Each row is a point on a landscape with many valleys, with its height.
From any point a ball rolls to the lowest of the 4 points nearest to it. It stops when none of these is lower. Distance is the straight distance between rows; heights are no part of it.
j_496: 11  38  -18  12  16  -32  -11  -16  -30  20  15  -12  -25  17  29  23  12  29  17  -17  -9  15  6  4  -21  45  22  -37  -12  2  42  -25  14  7  -19  -2  -41  -10  -12  5  -1  19  0  -31  -10  23  3  13  (h 51.9)
j_376: -17  -24  -16  -10  -1  3  3  6  -4  -10  -1  -4  9  -15  3  4  -6  -3  -2  19  13  -1  -17  -4  -9  -10  -4  -3  2  5  -26  14  -8  -13  -9  -1  1  -2  11  -3  -20  -15  -7  1  14  -7  19  3  (h 31.7)
j_758: 12  41  3  6  12  -17  -8  -28  -3  19  10  -5  -7  15  25  13  16  9  5  -25  -17  4  30  -4  -1  24  9  -7  -10  -6  35  4  -2  25  -1  15  -13  -2  -11  2  12  12  15  -4  0  14  -17  -4  (h 51.6)
j_291: -3  -15  12  -1  8  14  19  27  8  -14  -2  12  3  -11  -27  -29  -17  -14  -17  18  12  -9  -18  15  7  -16  -13  24  12  -3  -22  11  9  -3  16  11  24  22  14  21  15  -28  -8  10  5  -23  0  -1  (h 68.4)
j_816: -9  -24  -9  -9  -6  10  2  26  5  -21  -1  17  14  -22  -17  6  -14  -18  -17  31  25  -15  -20  7  -24  -23  -11  14  10  7  -35  7  8  -12  6  1  9  24  17  -4  -6  -25  -9  4  0  -6  13  10  (h 38.8)
j_220: -13  -38  -11  -22  -28  8  11  0  4  -29  -17  -4  16  -14  -1  33  -35  -19  17  26  12  -7  -27  -25  -37  -21  -10  33  24  -18  -6  -2  -3  -31  5  -18  -12  -5  33  -15  -36  8  11  14  -12  11  24  9  (h 65.0)
j_252: 13  47  14  15  4  -9  -21  -30  12  19  8  4  -14  23  2  4  29  5  2  -38  -21  28  33  -4  12  27  2  0  -21  3  22  -1  2  26  4  18  -13  -7  -8  2  19  20  11  6  9  16  -20  -18  (h 68.6)
j_530: 10  21  11  3  -4  0  -4  -5  5  6  -3  -19  -10  14  -10  -3  22  -1  0  -17  -13  1  25  -2  41  9  8  7  -18  14  4  -9  -13  18  11  2  3  -5  4  2  23  0  12  8  16  0  -12  -7  (h 58.5)
j_960: -19  -39  -6  -16  -19  4  7  -7  1  -14  -3  3  20  -11  4  22  -26  -12  21  9  5  -6  -25  -30  -29  -16  -9  11  20  -26  -1  7  4  -34  -9  -15  -10  -13  11  -17  -38  25  -1  0  -6  11  19  4  (h 61.1)
j_539: -6  -22  10  -6  0  27  12  36  2  -27  3  25  11  -14  -26  -12  -16  -19  -22  22  21  -10  -20  15  -20  -23  -17  21  20  -3  -32  17  18  -6  16  9  22  28  12  3  5  -30  -6  16  4  -20  11  10  (h 34.7)
j_118: 6  14  -16  4  6  -30  -6  -12  -29  18  5  -2  -8  5  31  9  9  23  20  -12  -3  7  2  -6  -20  26  10  -35  1  -6  32  -17  10  2  -27  -7  -26  -13  -15  -4  -10  26  4  -30  -24  17  -2  12  (h 30.0)
j_250: 12  51  19  17  1  -13  -20  -33  10  16  13  16  -10  23  6  8  31  13  6  -39  -17  29  34  -9  4  30  8  2  -16  6  25  0  3  31  4  19  -15  -4  -6  -1  25  24  7  1  6  27  -24  -10  (h 60.0)
j_394: -3  -26  -13  -3  -4  -19  1  -8  -27  15  -2  8  12  -10  18  8  -5  13  29  -5  3  0  -8  -11  -16  5  -7  -21  11  -15  14  -2  6  -20  -19  -12  -16  -11  -17  -4  -30  31  -4  -23  -17  10  0  10  (h 55.1)
j_731: -1  13  -5  2  12  -8  -5  -23  -9  1  4  -15  2  8  19  -2  11  3  2  -9  -2  -2  11  -1  17  3  11  -14  -14  3  13  13  -10  10  0  5  -2  -6  -17  5  -1  -6  17  -11  2  1  -11  -5  (h 64.6)
j_576: 17  32  22  10  -17  5  -32  -15  34  24  -5  8  -22  30  -12  -4  50  27  -10  -36  -19  42  25  5  31  19  11  0  -29  28  -6  -20  -6  28  4  8  -9  -25  -5  -4  27  12  -20  12  15  10  2  -24  (h 84.4)
j_293: -7  -13  23  -11  2  36  17  34  7  -32  0  21  5  -4  -41  -29  -27  -14  -22  18  17  1  -21  26  4  -22  -15  45  11  -6  -33  13  14  7  33  17  33  24  14  6  6  -24  -5  19  8  -31  14  1  (h 49.3)
j_937: -6  -24  -1  -9  5  13  10  29  4  -19  5  20  5  -21  -18  -7  -18  -18  -17  29  16  -12  -21  13  -17  -24  -13  19  14  4  -30  7  15  -12  10  9  16  27  18  3  2  -34  -9  6  3  -18  12  7  (h 23.8)
j_314: -4  -31  -12  -7  -7  -1  2  -13  -17  4  -3  8  15  -9  17  9  -2  1  28  8  7  2  -16  -23  -15  0  -11  -18  10  -19  5  6  4  -28  -11  -16  -10  -12  -8  -4  -38  33  -5  -12  -15  13  6  10  (h 54.0)
j_642: -10  -35  -7  -21  -28  9  23  12  -6  -37  -21  -2  11  -17  -2  33  -43  -28  19  35  21  -10  -32  -32  -33  -25  -11  43  31  -20  2  -1  -2  -32  11  -21  -7  -1  45  -16  -40  7  26  9  -11  8  16  17  (h 70.2)
j_453: -5  -36  -6  -12  -16  11  8  26  12  -32  -4  14  10  -22  -14  20  -22  -18  -6  34  18  -9  -26  -2  -36  -33  -11  21  17  6  -26  -5  10  -21  4  -9  4  9  24  -16  -25  -21  -12  6  -7  -6  28  16  (h 45.9)
j_18: -4  0  -13  5  7  -1  -5  -9  -5  -1  2  -20  2  -2  17  3  3  1  -3  4  4  -10  0  4  9  6  1  -13  -9  1  -2  14  -13  3  -2  -3  4  -5  -6  8  -3  -13  11  -6  10  -6  2  -1  (h 64.0)
j_625: 16  25  18  7  -10  0  -15  -15  20  9  -9  -20  -15  22  -9  -4  26  6  -10  -23  -19  7  29  -2  39  12  6  10  -16  15  9  -15  -13  23  9  9  -1  -17  1  -3  24  7  2  15  13  7  -18  -16  (h 54.3)
j_765: 10  41  20  12  -2  0  -18  -29  20  13  2  3  -11  27  -7  3  35  10  3  -35  -23  22  37  -4  18  22  8  3  -20  9  11  -7  -3  22  12  5  -9  -15  -1  -6  19  21  4  12  12  12  -8  -18  (h 71.6)
j_237: 2  16  -12  5  10  -15  -6  -21  -19  18  12  -6  3  2  28  9  1  22  5  -9  -5  2  9  -1  -4  14  10  -23  -5  -6  24  11  0  11  -14  2  -12  -8  -27  1  -5  8  9  -21  -9  7  -10  5  (h 60.1)
j_95: 14  29  23  14  -8  -1  -14  -12  11  11  -6  -12  -10  20  -11  0  40  8  1  -31  -20  18  30  -1  35  13  11  5  -19  19  8  -16  -12  20  6  2  -11  -15  -3  -2  27  7  0  13  5  1  -13  -15  (h 58.2)
j_216: 6  36  -4  8  12  -24  -12  -19  -23  17  13  -1  -8  4  25  12  7  17  8  -17  -4  1  17  -1  -8  16  11  -28  -8  -4  35  -2  10  13  -15  7  -16  -2  -23  -1  3  14  7  -20  -14  8  -10  2  (h 38.9)
j_435: 19  51  -2  19  23  -31  -16  -23  -4  27  16  -1  -20  8  21  13  17  13  10  -26  -16  14  25  1  -11  40  11  -21  -18  3  38  -21  20  24  -17  19  -24  0  -7  5  20  19  4  -22  1  31  -20  5  (h 20.6)
j_163: -19  -34  -11  -10  -7  1  4  -3  -1  -7  1  5  16  -14  13  13  -14  1  16  10  2  1  -24  -14  -18  -10  -4  1  12  -21  -9  9  -8  -19  -15  -15  0  -10  2  -6  -34  15  -10  -4  -3  4  21  3  (h 63.4)
j_153: -11  -29  -4  -9  -10  21  7  33  3  -31  6  30  15  -23  -18  13  -28  -25  -25  33  22  -11  -22  8  -35  -34  -9  27  18  -1  -29  0  14  -14  8  1  12  25  13  -16  -16  -32  -11  8  -7  -18  19  20  (h 35.7)
j_547: 6  13  26  9  1  16  17  27  29  5  -16  0  -7  11  -40  -41  -6  -2  -17  1  -16  -8  -1  11  28  -11  8  18  1  0  -13  -5  -7  6  16  2  27  -2  2  14  22  -18  -14  18  -1  -20  -21  -1  (h 75.4)
j_105: -1  21  -25  9  9  -32  -6  -12  -35  14  8  1  -22  24  32  20  13  27  23  -13  -4  15  -4  -7  -18  44  29  -36  1  2  40  -30  8  -7  -22  -19  -47  -16  -10  0  -15  37  7  -27  -9  21  13  6  (h 62.5)
j_776: -16  -38  -14  -7  -12  5  3  5  5  -17  -3  -1  16  -19  6  16  -15  -12  8  25  16  -5  -22  -15  -26  -15  -7  13  13  -12  -18  7  -3  -28  -4  -17  -2  -2  15  -10  -32  1  -2  9  1  2  22  6  (h 33.2)
j_949: 4  32  7  10  5  -9  -4  -25  3  14  8  -12  -9  20  21  2  13  6  -2  -33  -13  3  28  6  13  17  11  -3  -13  0  21  8  -11  23  5  13  -4  -3  -14  2  10  9  13  1  4  5  -12  -7  (h 54.2)
j_385: -9  -3  -10  -4  11  -5  -1  -1  -3  2  -3  -22  -1  -5  6  -5  -1  -4  -4  8  4  -16  3  4  18  0  -2  -8  0  10  -11  12  -11  4  6  4  10  8  3  11  12  -15  11  -2  15  -8  -7  -6  (h 72.6)
j_607: -14  -31  -13  -6  -7  5  6  -12  -9  0  -7  -1  16  -13  19  3  -6  5  18  6  7  3  -21  -12  -10  -7  -8  -13  8  -20  -4  8  -7  -18  -12  -8  -9  -9  -4  -4  -29  25  0  -14  -8  8  9  8  (h 49.7)
j_129: -5  -19  0  -6  11  9  5  31  2  -14  4  6  1  -13  -15  -18  -14  -10  -13  17  11  -16  -15  9  -1  -16  -13  6  8  10  -27  11  8  -4  9  4  15  21  11  15  10  -30  -8  0  5  -19  -6  3  (h 58.1)
j_451: -19  -37  -16  -14  -8  3  8  -2  -3  -16  -3  -2  13  -15  10  19  -13  -10  11  23  7  1  -23  -19  -23  -17  -6  10  12  -14  -16  9  -6  -26  -13  -12  -1  -5  15  -13  -29  11  -5  -1  -2  2  23  5  (h 46.7)
j_234: -12  -10  -15  -9  8  -4  6  -16  -6  6  -2  -11  7  -6  28  3  0  8  7  6  5  -3  -8  -3  2  2  5  -14  -4  -6  -1  14  -6  -5  -10  -6  1  -13  -11  5  -20  4  2  -10  3  -1  11  -3  (h 47.9)
j_669: 2  24  4  5  8  -5  1  -19  0  9  5  -15  -2  11  13  -1  9  2  -3  -12  -4  -4  21  -5  25  7  8  -6  -10  -2  8  1  -14  17  6  4  2  -7  -12  -2  9  -7  17  4  8  0  -11  -6  (h 59.2)
j_264: 9  31  -12  13  14  -23  -9  -11  -27  23  8  -3  -12  7  29  22  14  18  15  -15  -5  5  12  3  -21  21  12  -32  -9  1  33  -15  8  3  -19  6  -24  -4  -23  -2  -2  21  6  -25  -18  15  -4  4  (h 14.3)
j_43: -6  -20  17  -13  -1  32  16  34  3  -35  8  19  9  -5  -34  -15  -26  -11  -30  21  15  -3  -24  22  -8  -31  -19  34  13  -6  -32  16  25  7  24  17  30  31  13  0  1  -28  2  15  4  -33  16  4  (h 44.6)
j_572: 1  20  9  3  7  -4  -4  -14  4  5  -4  -30  -5  5  0  -2  9  -2  -2  -13  -2  -8  25  0  31  9  7  3  -8  11  4  0  -11  14  9  -4  0  -2  -4  6  18  -4  16  11  14  -5  -15  -9  (h 61.2)
j_719: 10  42  -4  11  14  -18  -12  -22  -16  24  15  7  -11  12  29  14  1  12  12  -21  -9  9  26  4  -13  26  11  -19  -10  -1  34  -5  7  21  -10  7  -14  2  -19  2  10  8  12  -20  -7  17  -9  3  (h 60.2)
j_770: 14  15  20  11  -7  -6  -2  6  15  14  -7  -20  -11  15  -17  -14  9  -5  -8  -9  -14  -5  20  2  35  3  -2  4  -11  12  1  -12  -13  11  5  0  9  -12  0  9  29  -13  12  13  5  -8  -20  -12  (h 58.0)
j_310: 13  36  -9  17  16  -31  -12  -17  -21  20  13  -3  -15  4  25  18  12  20  8  -23  -7  7  17  4  -19  26  13  -26  -18  -4  38  -10  15  12  -14  8  -25  -3  -17  0  10  13  -2  -27  -14  22  -4  7  (h 36.8)
j_923: -8  -9  -15  -1  6  -4  4  -11  -5  -6  2  -14  3  -6  17  6  -2  6  -3  8  6  -6  -2  1  9  -4  2  -14  -5  0  -6  17  -13  -2  -12  -3  5  -3  -11  4  -12  -7  7  -7  11  -6  6  -4  (h 53.2)
j_12: -3  0  -16  0  12  -13  -4  -17  -17  14  1  -5  5  -1  29  3  2  12  13  -5  4  -1  -1  -7  -7  3  9  -29  0  -8  15  11  -3  0  -20  -1  -7  -8  -23  -1  -19  16  9  -21  -9  -2  8  7  (h 52.2)
j_798: -15  -32  -14  -17  -14  6  7  7  6  -21  -5  4  14  -26  -5  23  -17  -16  5  33  15  -2  -26  -9  -30  -19  -8  27  16  -5  -23  -9  4  -29  -8  -20  -7  1  25  -16  -27  -6  -5  12  -2  6  27  13  (h 44.5)
j_527: -13  -34  -19  -13  -5  1  -1  4  3  -16  1  -1  8  -17  3  14  -8  -5  2  24  8  -3  -19  -4  -17  -11  -7  1  2  0  -27  2  -2  -19  -14  -14  2  6  15  -7  -12  -14  -9  2  9  -4  15  7  (h 30.8)
j_229: 2  7  -3  3  15  -3  1  -2  -3  3  -4  -24  -1  0  0  -6  6  -3  -7  -6  2  -11  9  3  31  7  -3  -4  -7  12  3  4  -18  6  5  3  5  -2  -1  9  11  -12  12  1  16  -5  -5  -12  (h 64.5)
j_912: 23  18  21  9  -14  4  -11  10  26  12  -18  -16  -15  13  -26  -20  21  4  -15  -19  -13  0  24  0  37  -3  9  7  -9  18  -7  -20  -10  14  6  -3  11  -7  -2  3  27  -5  -8  18  7  -4  -23  -7  (h 53.9)
j_375: 1  -9  -20  -3  2  -19  -7  -4  -35  14  1  2  -4  7  22  7  8  14  28  -7  7  7  -6  -10  -14  25  10  -30  9  -3  30  -20  10  -15  -21  -15  -43  -17  -11  -9  -24  40  5  -27  -22  22  2  9  (h 53.1)
j_510: -7  0  -10  1  12  -6  -3  -10  -14  4  3  -6  7  -1  23  1  0  9  0  -3  2  -6  4  -5  4  3  4  -15  -8  -1  7  17  -10  -2  -5  2  -1  -6  -25  4  -4  2  7  -9  5  -1  -2  0  (h 52.6)
j_278: 16  39  20  14  -14  7  -28  -29  24  19  -3  4  -23  26  -11  4  46  17  -1  -43  -29  33  29  -6  31  17  10  4  -24  18  5  -12  -4  23  12  10  -12  -16  -3  -2  26  23  -9  14  16  13  -7  -23  (h 80.4)
j_154: 1  -7  -14  0  1  -15  1  -5  -29  13  6  3  -5  4  26  1  -2  19  21  -8  0  3  2  -6  -14  11  7  -33  7  -8  27  -11  5  -10  -25  -7  -23  -13  -21  -2  -18  28  3  -22  -25  8  2  8  (h 39.7)
j_810: 0  -6  -17  -1  3  -12  -1  -13  -29  17  -1  4  4  -3  21  11  -2  15  14  -3  7  0  -3  -12  -15  -1  4  -37  3  -12  19  1  2  -9  -14  -8  -23  -12  -24  -2  -22  24  -1  -30  -20  6  -3  5  (h 54.1)
j_945: -1  -6  27  4  6  20  22  30  23  -9  -6  6  -2  6  -41  -40  -17  -4  -17  10  -8  -8  -11  12  15  -17  -2  26  10  -6  -16  5  0  9  24  6  37  10  -1  19  18  -21  -14  23  2  -23  -13  -1  (h 75.0)
j_505: 14  46  12  12  10  -13  -18  -32  -1  24  12  6  -11  14  12  10  20  10  6  -35  -23  13  36  3  -1  31  11  0  -15  0  36  -2  1  23  -2  11  -14  2  -9  -2  15  18  5  -7  0  19  -27  -4  (h 49.4)
j_616: -2  -12  21  -2  5  36  28  28  6  -20  -2  17  6  3  -38  -31  -23  -14  -20  16  9  -4  -18  24  4  -21  -10  30  14  -9  -17  12  8  12  25  17  33  24  11  14  14  -21  1  19  0  -30  3  -2  (h 59.1)
j_790: 21  49  3  17  16  -17  -20  -26  -13  25  16  1  -13  12  22  8  14  12  13  -29  -13  15  28  3  -8  30  9  -16  -17  -5  39  -8  10  23  -8  8  -18  0  -15  -3  12  12  9  -11  -3  23  -18  4  (h 44.4)
j_512: -7  -17  -11  -3  7  5  9  24  5  -4  1  0  2  -16  -5  -10  -7  -14  -14  17  12  -16  -13  10  4  -12  -11  1  9  4  -20  6  4  -15  3  0  13  14  9  13  12  -23  -8  0  7  -18  -1  -4  (h 31.9)
j_3: 11  38  18  12  -14  7  -34  -31  29  21  -2  11  -22  36  -14  -1  57  27  -5  -42  -21  46  24  4  24  25  2  -1  -31  15  -2  -14  -5  25  7  11  -9  -28  -4  -5  36  21  -16  11  21  17  -4  -27  (h 83.2)
j_306: -7  7  -11  -1  12  -7  -5  -17  -16  10  15  -11  4  4  30  5  7  9  5  -9  4  2  6  -2  -1  10  8  -28  -5  3  17  11  -6  8  -8  -4  -3  -2  -27  6  -12  3  8  -14  -9  1  0  1  (h 56.3)
j_157: -17  -37  -8  -18  -21  6  7  -7  -2  -11  -8  4  19  -22  6  19  -25  -18  29  11  0  -7  -19  -32  -26  -12  -6  15  17  -25  5  9  -2  -33  3  -13  -6  -7  20  -4  -33  30  5  3  -13  21  11  8  (h 63.3)
j_446: -3  -6  22  -1  5  22  22  35  16  -20  -4  12  5  -1  -38  -33  -20  -7  -15  13  4  -6  -14  19  9  -14  -5  26  9  -2  -14  13  12  5  22  10  34  19  7  13  15  -22  -8  19  -1  -24  -4  0  (h 68.7)
j_689: -4  -14  25  -7  5  26  24  27  19  -18  -3  14  3  4  -49  -39  -25  -5  -23  17  0  -4  -21  27  14  -18  -3  37  8  -12  -22  9  2  12  28  15  41  10  6  13  19  -20  -13  23  1  -21  2  0  (h 73.7)
j_80: -1  24  -2  2  16  -13  -9  -27  -11  8  10  -8  0  1  25  5  8  15  5  -12  1  -3  15  4  8  15  13  -20  -7  -6  20  11  -8  13  -1  6  -1  -3  -20  2  0  2  14  -8  4  7  -9  0  (h 58.6)
j_11: -1  11  -24  8  3  -32  2  -5  -39  10  5  0  -12  22  29  15  13  21  27  -10  -2  8  -4  -5  -16  32  15  -37  2  -1  37  -30  14  -13  -18  -21  -52  -16  -9  -6  -17  44  3  -32  -16  20  10  6  (h 67.3)
j_596: 17  17  28  9  -8  10  1  14  29  17  -18  -5  -9  12  -32  -32  12  -4  -19  -12  -17  -3  23  1  36  -2  7  3  -12  23  -5  -16  -8  13  6  -6  22  -11  -6  6  26  -14  -13  20  -1  -3  -22  -6  (h 57.6)
j_191: 12  41  20  15  -2  -6  -20  -39  17  18  9  16  -11  33  -4  4  38  12  11  -44  -27  37  30  -8  16  29  6  2  -19  6  17  -12  0  29  3  17  -18  -19  -7  -7  25  27  -3  3  16  20  -14  -20  (h 71.0)
j_761: -10  -8  -19  0  9  -13  0  -17  -17  4  10  1  10  -9  24  9  -4  15  11  1  -4  -1  -3  -3  -6  0  -1  -26  -1  -4  6  8  -1  -8  -18  2  -3  -7  -24  -3  -16  7  0  -16  -8  0  7  6  (h 56.4)
j_199: 1  -35  -4  -17  -29  9  8  30  6  -34  -12  13  9  -20  -16  27  -26  -28  -7  39  13  -8  -20  -10  -42  -29  -16  30  21  -2  -20  -14  -2  -30  6  -15  -3  4  33  -24  -26  -21  -9  11  -12  0  22  19  (h 56.6)
j_414: -10  -24  0  -7  -7  22  10  32  1  -27  8  26  8  -13  -19  2  -21  -23  -26  25  18  -5  -19  10  -25  -26  -14  26  20  -4  -31  17  13  -9  5  2  18  28  11  -4  0  -30  -9  10  -2  -20  12  10  (h 34.3)
j_874: -4  -19  18  -4  1  38  27  30  16  -25  3  10  5  11  -44  -35  -28  -4  -24  17  6  7  -22  29  9  -28  -7  46  9  -16  -23  4  6  12  30  17  38  19  13  10  13  -20  -3  25  4  -25  10  -8  (h 60.6)
j_888: -4  -18  26  -7  0  42  15  29  9  -33  9  13  9  -1  -40  -25  -28  -6  -26  17  19  -2  -17  34  12  -25  -13  45  14  -13  -26  12  19  16  33  17  35  20  15  2  7  -29  3  22  2  -28  15  0  (h 50.0)
j_554: 9  6  4  2  6  0  8  5  7  2  -9  -22  -9  2  -10  -15  5  -8  -6  -11  2  -13  9  4  27  4  0  -6  -4  15  0  5  -9  0  6  -4  11  6  4  11  20  -18  13  5  16  -6  -14  -11  (h 66.7)
j_13: -12  -32  -17  -6  -4  6  1  12  6  -16  0  -3  14  -22  1  10  -7  -13  0  28  16  -3  -22  1  -17  -11  -12  6  8  5  -29  6  -5  -16  -9  -7  6  10  16  -7  -10  -20  -8  2  5  -6  22  3  (h 28.7)
j_750: 14  7  22  5  -1  10  7  19  22  16  -16  -3  -13  5  -28  -33  8  -8  -11  -4  -17  -8  11  6  33  -9  3  8  -4  13  -5  -14  -10  9  8  0  24  -4  -1  8  30  -14  -9  14  2  -7  -19  -4  (h 61.9)
j_218: 4  1  23  10  -1  12  12  27  17  12  -13  -4  -6  7  -35  -32  2  -12  -15  0  -10  -13  6  8  28  -12  1  7  1  10  -10  -7  -5  9  14  7  30  7  5  17  26  -19  -10  16  2  -14  -24  -4  (h 70.0)
j_953: -6  -23  -8  -12  -3  7  3  26  5  -22  2  15  9  -23  -7  -6  -14  -16  -15  21  19  -18  -19  12  -10  -20  -13  12  11  3  -25  7  11  -16  1  4  13  28  17  -3  -1  -31  -11  -2  6  -12  11  6  (h 37.8)
j_683: -11  -38  -13  -10  -13  0  5  -4  -7  -3  -5  7  20  -15  11  6  -17  -4  25  6  0  -1  -17  -22  -23  -6  -7  -11  17  -21  0  9  3  -28  -10  -17  -16  -16  -4  -6  -34  37  -4  -9  -13  9  10  10  (h 55.4)
j_158: -2  6  -9  2  8  -17  -8  -15  -24  17  6  4  4  2  29  4  -2  18  16  -6  4  3  -1  -1  -19  11  2  -28  -1  -5  25  -3  9  2  -20  -6  -13  -6  -26  1  -13  19  -3  -26  -19  3  1  5  (h 39.2)
j_146: 8  39  -2  10  15  -17  -15  -28  -14  21  14  -3  -9  7  23  13  8  11  5  -25  -7  7  21  3  -2  17  12  -24  -10  3  30  3  3  17  -6  16  -12  1  -20  5  5  11  12  -13  -7  12  -12  0  (h 53.8)
j_796: -9  -41  -7  -15  -31  10  12  22  8  -28  -11  -2  9  -18  -8  30  -31  -26  2  34  13  -9  -25  -10  -38  -27  -11  34  26  -13  -11  -13  -4  -25  9  -23  -3  4  36  -24  -28  -9  6  9  -10  7  30  17  (h 59.5)
j_795: 2  18  -16  1  6  -21  -12  -10  -30  17  7  0  0  6  29  11  4  19  12  -10  -3  5  4  0  -17  13  12  -32  -3  0  33  -10  9  1  -25  -5  -22  -4  -24  2  -9  18  2  -21  -21  7  1  1  (h 27.7)
j_136: 5  36  4  8  13  -9  -6  -26  -6  11  6  -6  -7  13  22  10  3  7  1  -21  -10  2  28  0  8  14  11  -11  -13  2  23  4  -9  15  1  10  -7  1  -14  -3  7  4  15  -6  -3  7  -17  -10  (h 54.4)
j_484: 17  21  18  15  -13  0  -8  -3  21  14  -13  -18  -12  18  -24  -12  22  4  -11  -18  -14  3  27  -2  34  7  9  7  -20  19  0  -20  -8  14  8  -6  5  -11  1  -6  29  -2  -4  15  8  -1  -16  -16  (h 45.3)
j_560: 9  -5  -2  1  12  1  8  21  6  -1  -2  -10  -5  -6  -11  -19  -1  -14  -7  3  -2  -14  -1  11  21  -4  -5  -1  -4  6  -15  5  -3  3  5  5  17  8  9  10  17  -19  0  4  7  -10  -15  -3  (h 68.1)
j_363: 4  -18  -14  -5  -6  -11  -1  -9  -26  16  1  11  5  0  22  7  1  13  21  -7  -4  3  -12  -13  -16  -2  4  -26  9  -15  19  -2  8  -19  -24  -14  -24  -14  -14  -6  -26  34  -4  -16  -15  12  3  3  (h 49.5)
j_483: 7  4  13  6  1  8  15  22  12  0  -13  -6  -7  -4  -30  -29  -5  -11  -9  5  -6  -16  -1  10  22  -13  -8  13  -4  8  -7  1  -6  6  7  1  25  8  8  17  20  -18  -6  10  0  -16  -21  0  (h 71.4)
j_497: 12  9  10  9  -1  4  0  6  17  11  -15  -20  -14  0  -18  -20  8  -13  -9  1  -10  -9  15  2  35  -3  -5  10  -1  14  -1  -9  -5  7  4  4  10  2  10  9  20  -14  0  10  7  -7  -21  -7  (h 65.9)
j_701: -5  -22  3  -4  6  20  9  33  1  -26  2  24  6  -14  -18  -13  -23  -20  -23  25  10  -10  -20  12  -10  -23  -14  22  12  2  -31  11  11  -6  16  14  20  36  14  6  3  -29  -5  14  10  -20  9  6  (h 33.8)
j_959: 13  33  20  13  -19  1  -26  -20  30  17  -11  1  -16  24  -23  1  51  18  -10  -38  -22  31  29  2  33  26  10  7  -31  22  0  -25  -8  21  6  -1  -10  -18  -4  -9  30  8  -10  15  11  11  -10  -24  (h 84.3)
j_955: -3  10  -11  -2  12  -9  3  -12  -4  2  6  -23  -5  0  19  -2  5  -2  3  -5  -4  -14  9  -3  21  4  -1  -14  -9  4  5  12  -13  7  0  1  7  0  -4  0  3  -5  17  -2  13  -6  -4  -8  (h 72.9)
j_92: -9  -22  -12  -8  10  1  8  20  2  -19  3  -2  8  -16  -2  -3  -5  -11  -12  29  11  -12  -16  9  -7  -11  -10  5  10  10  -27  3  -2  -15  3  1  10  18  19  1  -2  -24  -7  8  13  -12  12  3  (h 43.7)
j_961: -11  -20  -13  -2  0  -4  2  -8  -4  -5  -3  -1  15  -10  21  7  -5  9  10  6  5  -1  -17  -8  -11  -5  -2  -18  3  -9  -13  14  -9  -13  -12  -7  1  -12  -15  -5  -26  12  0  -11  3  1  13  2  (h 41.6)
j_104: -3  -18  10  -7  0  29  16  32  -1  -27  2  22  11  -12  -33  -14  -24  -22  -25  25  22  -11  -23  18  -12  -24  -11  25  15  -7  -35  11  13  -6  16  13  22  32  17  4  5  -30  -8  12  5  -23  13  2  (h 39.6)
j_430: 24  24  23  7  -20  5  -25  -3  31  24  -12  -7  -16  18  -25  -10  37  10  -14  -27  -21  9  34  -4  35  3  14  4  -22  27  -4  -22  -6  21  6  0  0  -17  1  -1  35  0  -12  18  7  3  -13  -12  (h 21.6)
j_663: 6  36  11  7  -3  4  -12  -21  13  12  0  -8  -10  19  -2  -3  23  0  1  -22  -17  14  38  -2  26  13  3  5  -18  8  16  -5  -11  18  7  1  -5  -3  -3  -2  24  12  13  19  7  10  -20  -16  (h 59.9)
j_226: 21  13  16  9  -3  1  2  6  18  12  -16  -10  -8  5  -23  -26  7  -8  -7  -4  -9  -9  18  8  31  4  1  3  -5  20  2  -14  -17  17  8  0  17  -8  5  10  26  -10  -2  15  7  -9  -21  -7  (h 64.9)
j_684: -15  -22  -15  -8  3  0  1  -8  0  -11  -1  -7  17  -14  20  13  -7  1  9  17  9  -3  -17  -8  -9  -6  -6  -10  9  -6  -24  18  -6  -15  -10  -4  3  -7  2  -4  -15  -5  -7  -2  4  -1  18  0  (h 34.8)
j_692: 5  -6  10  4  7  5  16  28  8  -7  -4  3  -6  -5  -23  -31  -14  -13  -13  8  -5  -15  -4  9  14  -14  -7  6  3  2  -11  7  1  2  15  7  27  15  12  17  18  -27  -5  7  6  -18  -11  -2  (h 69.8)
j_864: 15  32  16  5  -3  -3  -14  -22  15  10  4  -14  -14  20  -7  -1  16  1  -4  -24  -10  8  30  2  36  17  6  6  -20  11  9  -10  -8  22  11  -2  -4  -7  -2  -6  19  5  10  12  10  4  -17  -10  (h 57.4)
j_294: -23  -39  -9  -18  -25  7  12  1  4  -18  -11  0  14  -13  10  28  -21  -16  23  20  10  -10  -22  -25  -25  -14  -5  16  12  -19  -8  8  -1  -31  -2  -19  -14  -5  24  -9  -34  19  5  3  -5  13  18  9  (h 59.6)
j_396: -12  -24  -14  -9  6  2  2  8  -1  -20  0  0  5  -14  4  8  0  -7  -4  22  8  -12  -21  1  -10  -9  -9  -4  4  3  -24  7  -3  -18  -2  0  6  10  17  3  -7  -19  -10  -1  13  -4  17  3  (h 33.3)
j_636: -8  -16  -17  -3  8  3  3  9  2  -9  3  -18  6  -19  6  -5  -4  -8  -5  17  10  -10  -7  7  6  -4  -8  -7  -1  8  -15  13  -6  -7  -5  0  6  9  10  5  -7  -19  3  -4  16  -6  6  0  (h 53.6)
j_297: -13  -18  -9  -6  2  -5  1  -15  -11  13  5  1  12  -7  29  5  -7  10  17  -1  7  1  -14  -11  -13  -2  -9  -23  4  -16  8  17  -3  -15  -18  -12  -11  -7  -24  -4  -24  23  -3  -10  -11  1  3  6  (h 58.3)
j_370: -8  -34  -11  -9  -7  9  2  22  8  -23  -5  11  11  -24  -6  15  -13  -10  -11  36  20  -11  -25  5  -23  -20  -16  18  12  4  -26  2  -2  -20  -3  -8  3  16  24  -11  -14  -23  -17  6  5  -5  22  9  (h 33.9)
j_814: -6  -29  2  -5  -7  19  7  35  2  -24  6  22  12  -23  -19  4  -27  -22  -26  38  25  -11  -24  13  -36  -22  -11  24  14  6  -33  4  14  -10  8  8  12  26  13  -6  -7  -33  -5  3  -6  -15  13  14  (h 29.5)
j_794: -8  -22  -13  -12  0  -12  4  -9  -13  6  -2  6  16  -10  18  5  -8  5  19  4  1  1  -12  -14  -16  -5  1  -19  9  -16  6  7  0  -20  -16  -11  -3  -19  -11  -6  -28  28  -9  -15  -14  14  1  5  (h 56.2)
j_889: 0  7  -24  0  7  -32  -3  -9  -37  14  7  2  -11  11  23  10  4  24  24  -10  3  5  -1  -4  -14  24  12  -31  8  -4  34  -23  13  -9  -20  -13  -30  -14  -18  0  -13  36  1  -32  -23  21  6  7  (h 43.6)

For each start below, name the point where the ball stops.
j_945 | j_937
j_560 | j_430
j_547 | j_430
j_761 | j_13
j_689 | j_937
j_765 | j_430
j_923 | j_13
j_218 | j_430

Call two points neighbours if one is among the 4 nearest of the other. Go from one point of each pair to the other, from neighbour to neighbour, staying as low as possible. Name the highest point that can't be avoided.
j_937 and j_13 | j_953
j_435 and j_937 | j_394
j_435 and j_430 | j_572
j_264 and j_435 | j_310
